Each row is a point on a tangle of strands that fork, close into loops and nearly touch. The rows are in no order.
Points whose rows are less than 88.8 apart are linked; no others are.
Bip: [-27 -38 -33  46 -33 -65  -1 -24   8  37  21 -20  11 -48 -10 -19 -21  38
 -19 -20 -16  23]
sudar: [ 19  38  15 -71  31  58  23  44   2 -50 -39  -6  20  16  22 -25  23  -7
  -2   7   4 -40]
Fita: [-36   2  59 -17 -47 -29  15 -17  14  11  14 -21  -3   1 -41   4 -20 -20
  71  -2  -7 -10]
kifod: [  6  15   0 -21   1  -9  31  19  15   1 -12 -43   4 -14   9 -20  -5  14
 -15 -31  -7 -23]
sok: [  1 -39 -32  17   3  -3 -33 -45  15  33  15  -1 -14  -5  28   5  20  58
 -41  37 -36   4]
fezav: [-53  -1  11 -66 -18  16 -27 -15  18  11  45  35  17 -22   3 -14  47  43
  45  40 -34 -14]
lugaf: [  5  34  31 -40  -6  16  34  30  -5 -20 -18  18  20  -6 -25 -20 -25 -55
  26 -16  50   3]
Lil: [ 35  -7   7  51   8 -22   2  -8 -10  15  17 -66 -46  57  -8  72 -50 -34
  -4 -34  -3  -8]
toral: [ 31   1  -2  25  29   1   2 -10  -3  13  11 -46 -46  44   3  54 -22 -17
 -15 -18  -8 -12]
dos: [-23 -55 -21  58 -44 -63  -6 -37  17  39  28 -32  -6 -26  -8   0 -21  40
  -1  -1 -33  21]
Mubed: [ 40  -2  -7   7  36  18  -7  -3   9   7   0 -50 -31  36  25  24  -5  12
 -32 -12 -28 -21]
lin: [-41 -21 -28  25 -44 -52  -3 -12 -17   1   8  50  23 -61 -45  -9   2   4
  19  10  20  41]
Rigan: [ 45 -23 -29  33  47  40 -41 -28  12  14   5   2 -36  41  46  34  33  27
 -60  32 -35  -4]
fum: [ 30  37  13 -17  34  15  21  38 -27 -16 -10 -66 -23  50  14  37 -30 -41
  -1 -31   0 -29]
mivuv: [ 65 -23 -25  49  65  48 -43 -28 -14   1   3  13 -48  61  42  67  10   0
 -37  32 -11   2]
pipu: [  8  19  10   1 -15 -24  45  29  -6  -2 -12 -21   3   6 -16   6 -48 -44
  16 -54  39   3]
Vez: [ 14  15  47   5  -4  -9  13   2  -3   2   8 -37 -23  36 -26  40 -40 -58
  46 -27  23  -7]
Gata: [ 25  25  20 -36  26  65 -16   2 -19 -30 -15  52   7  16   5   1  21 -30
  -1  35  38   9]
gula: [-48 -40 -27  44 -50 -68 -18 -33 -15  20  25  54   8 -36 -45  11   6   8
  26  33  -7  46]
potag: [-51 -56 -54  45 -27 -66 -36 -41   5  27  32  42  10 -48 -21  -2  20  39
   2  40 -27  47]
rabev: [ 12  33  -4 -10   6  18  29  38 -20 -15 -30  37  20 -11  -5 -17  -9 -29
  -8 -22  48  13]
katop: [  8 -25  10  61 -24 -63  24 -13  20  38  10 -89 -28  35 -21  39 -64 -16
   6 -45 -22  -5]
fik: [-56 -39   6  21 -41 -56 -20 -37   9  34  31  38  -7 -14 -35  24  14  24
  40  46 -38  15]
Nof: [ 51   9 -20  37  53  47 -22   7 -19 -15  -8  10 -35  59  20  58   3 -25
 -34   6   5   7]
Kevoz: [-48 -60 -57  29 -26 -55 -49 -42  22  37  50  12  14 -53  10 -13  15  69
 -15  39 -55  42]
gelef: [   6  -27    1   75  -28  -67   12  -17   27   40   12 -103  -28   19
    4   21  -77    6  -21  -56  -23    2]
keso: [-15  -4  -6 -21 -15   5   3  -4   1   4  -3  17  16 -33  -5 -18  19  23
  -6   1   1  -2]
zul: [ -3  30  13 -83  22  15  43  43  27 -13 -20 -79   6  -7  34 -36  12  23
 -11 -26 -42 -64]
vodef: [ 22   4 -11 -45  35  59 -25  -6   0 -19 -17  35   8  -5  36  -6  60  43
 -35  37 -26 -23]
dek: [-44 -45   5  30 -48 -57  -3 -40  10  40  30  -2  -8 -15 -26  15   5  30
  37  14 -46   5]
vuge: [ 11   0 -52  39  16   9  -3   6 -20 -13 -17  60  16 -31  16 -28  18  22
 -55  -9  31  26]
redek: [-18  -6 -48  15 -18 -31   1   4 -18  -1  -5  43  37 -78  -4 -45  19  26
 -20 -13  20  24]
vodo: [-39   7   7 -85  -2  26 -18 -15  10  -1  17  27  27 -25  23 -21  51  48
  11  32 -35 -20]
diza: [ -8 -17   3  50 -24 -25  11 -20  -4  19   7  15  -5   5 -44  27 -21 -22
  11  -7  25  24]
vazad: [-20  24   7 -82 -18   1  37  27   8 -16 -18   2  40 -48  -9 -52  11   5
  14 -11  16 -20]
tedad: [-12 -10 -67  39   1 -22 -15  -3 -23  -9  -3  55  31 -61   7 -43  15  41
 -45  -7  31  32]
moz: [-20 -17  36  15 -38 -31   8 -28   6  18   9 -11 -13  14 -45  24 -19 -19
  46   0   0   1]
vere: [-32   3  83 -24 -16  10 -17 -12  -6 -20  -2   4 -10  19 -21  -9 -10 -61
  82  12  39   9]
sizof: [ 32  32  26  -8  41  35   5  28 -31 -29  -8 -19 -27  55   2  38 -27 -63
  12 -17  34  -8]
Mamam: [ 12 -41 -47  37  10   4 -29 -28  19  16   8   1  -3 -11  35 -28   5  63
 -64  25 -26  20]
Zeriz: [-19 -58 -68  44 -17 -46 -44 -43  11  21  37   2  14 -53  37 -46  -8  76
 -36  31 -38  45]
rak: [-63   4  44 -72 -32  -1 -14 -12  20   9  30   4  22 -22   4 -17  28  31
  74  29 -26 -30]
Fanu: [-22   6  76 -16 -32 -36  36   0  18  11  13 -61 -11  21 -37  16 -40 -37
  79 -21   0 -29]
gat: [-21 -47 -56  55 -21 -74 -28 -24   2  13  31  -8  34 -69   8 -58 -21  65
 -30 -10 -11  40]
Mori: [-10  16 -17 -47  -6   5  27  27  -1  -5 -24  12  33 -55  11 -46  21  23
 -19 -15   6  -7]
mupo: [ 27  -7 -13  31  14 -15   1   4  22  19   2 -66 -19  21  32   4 -25  17
 -53 -32 -34  -6]
buti: [ 24 -22  27  54  -7 -45  10 -24   4  35  12 -78 -47  53 -29  66 -58 -35
  24 -32 -10 -13]
futis: [  5  34  42 -64   3  24  25  30   4 -26 -15 -18  15   6  -4 -12 -11 -39
  31 -13  28 -18]
mafe: [ 10  41  29 -43  12  10  28  33   0 -13  -8 -60  -9  27   2  12 -24 -36
  18 -29   7 -36]
Zum: [ -4  20   1 -80  19  41   0  10   9 -13 -14  19  25 -23  27 -29  47  39
 -17  24 -20 -29]
gov: [ 21   9   8  40  -1   2  13   7 -19  -4  -3  19 -13  22 -29  31 -23 -45
  -2 -22  46  19]
zutu: [  0  11  54 -15 -17  18   2   7  -3 -17  -9  29   3   8 -26  -7 -21 -63
  47   0  57  12]
tere: [ 25  28  46 -18  26  45 -11   8 -20 -22  -5  11 -11  41  -8   9 -16 -68
  31   5  57   1]
Dera: [ 19 -13 -14  60   2 -41   9   1  18  27  -3 -73 -16  12  13   5 -49  15
 -45 -47 -14  12]
kide: [ 21 -28   7  27  12  29 -38 -54 -12  11  18  53 -28  32 -13  48  22  -5
  14  52   4  21]
Nisa: [ 10 -17   2  26  -3  29 -31 -37 -15  -2   9  89  -4   9 -24  27  15 -16
  10  44  33  34]
Rosip: [ 20   2 -20  29  10  42 -25 -12 -31 -15  -5  98   0   5 -13  16  16 -16
 -24  27  47  36]
nep: [-42   3  75 -35 -19  10 -30 -24   2  -6  20   5  -4  15 -10  -4   8 -23
  90  42   8 -11]
vopo: [ 25  45   6 -49  29  64   9  44 -15 -46 -35  39  23  11  11 -24  24 -21
 -21  14  29 -10]
tamop: [ 51  34 -27  -8  57  84 -17  42 -11 -51 -30  14  -4  56  38  13  51 -17
 -35  16 -14 -23]
puvid: [-68 -23  31  -5 -32 -45 -36 -23  11  23  38  52  -7  -5 -29  15  21  13
  77  62 -43   5]
soza: [ 24   2  28  40  -9  -4   6   4 -17  10   3  -7 -25  43 -29  44 -45 -62
  29 -21  39  18]
dop: [-29 -10 -40  15 -33 -48  14   1 -17   8   5  33  33 -64 -33 -25   6   8
   3 -15  30  27]
losut: [  8  12   4 -15  -9 -21  46  22   6   3 -10 -35   8 -13  -9 -11 -25 -17
  -6 -47   7 -14]
Daz: [-11   9  34  20 -43 -34  35  12  -9   1  -4   5  11  -7 -53   2 -39 -55
  38 -30  47  17]
tazu: [  9  40   3 -67  17  39  40  51  14 -32 -36 -26  26 -10  25 -35  25   9
 -16 -14 -15 -49]
tiza: [ -7  13  59   3 -20 -33  28  -5   3  -1  13 -62 -18  29 -32  27 -50 -58
  69 -33  16 -11]
fatir: [ 31  14 -43  17  37  39  -2  26   9 -17 -35   1   8   4  41 -39  30  28
 -70  -6 -21  -5]
bikoz: [-62 -17  55 -13 -29 -18 -38 -34   3  13  33  40 -10   7 -24  11  12 -11
  89  51 -16   7]
sevu: [  4  21 -36 -18  12   4  26  40 -13 -15 -38  24  39 -54  16 -49  23  15
 -35 -23  20   0]
tova: [ 47  -5 -41  33  47  38 -35   6  -1  -6 -16 -11 -27  47  44  15  27  19
 -68  19 -32  -8]
vukop: [ 21  13 -32  35  11   6  20  17 -19  -6 -18  35  12 -10   8  -6  -1  -5
 -31 -27  39  23]
Sanaz: [ 28  -2 -37  31  30  19 -15   5   2  -2 -17  -1  -5   2  36 -16  13  34
 -69   9 -22   6]
Vovap: [-55  11  42 -79 -32 -13  28   2  32   9  21 -35  19 -24  -2 -27   6  31
  54  -2 -24 -43]
Sedav: [  8  23  -2 -33  11   0  34  38  23  -6 -23 -72  -2  -7  30 -32  -6  16
 -31 -31 -36 -31]
sil: [ 17  33 -42 -16  24  44  18  52   1 -31 -44  21  30 -20  33 -53  44  19
 -48 -13  -2 -14]
bapi: [ -2 -11 -11 -20  -1   9 -13 -14  14  17  10   2  -5 -14  19 -11  22  44
 -26  13 -31  -8]
rato: [-38  17  24 -87 -19 -10  41  12  21   0  -4 -37  24 -39  -2 -40  13  25
  28 -16 -21 -42]
kulel: [ 38  27  -7 -21  51  83 -26  18  -8 -41 -26  29   7  25  30   0  54   3
 -39  29 -14 -24]
ges: [ 27  21  -4  12  20  54  -6  10 -28 -25 -20  75   2  20  -6  15   7 -39
 -14  12  56  35]
Zam: [ 53  23 -23  18  55  60 -17  27 -23 -34 -20  28 -17  55  26  31  13 -25
 -38   4   9  -4]

A piece is all that can be reached along the links. How many separate loops has the piece of each point below (a circle has one, a figure eight two, a Y none), and how many tips (points with one link)?
Gata: loops 0, tips 2
vuge: loops 3, tips 0
sil: loops 2, tips 0
Dera: loops 1, tips 0
Vez: loops 1, tips 0

A fork is a point with three links, a tip a point with one. Leave the first point through the second and follow the links. Name the first fork or tip that comes.
potag; Kevoz: fik
tamop; Zam: Sanaz
fik; dek: gula
vodef; Zum: Mori
mafe; fum: zutu
kide; Nisa: Daz
zutu; tere: lugaf
Daz; pipu: kide

Name the points in between on the shortest way along the links from the first point to the second, in order.
pipu; vopo: losut, kifod, Sedav, zul, tazu, sudar
tazu; Rosip: sudar, vopo, Gata, ges
nep; Kevoz: bikoz, puvid, fik, gula, potag
tedad; tere: vuge, vukop, rabev, lugaf, zutu
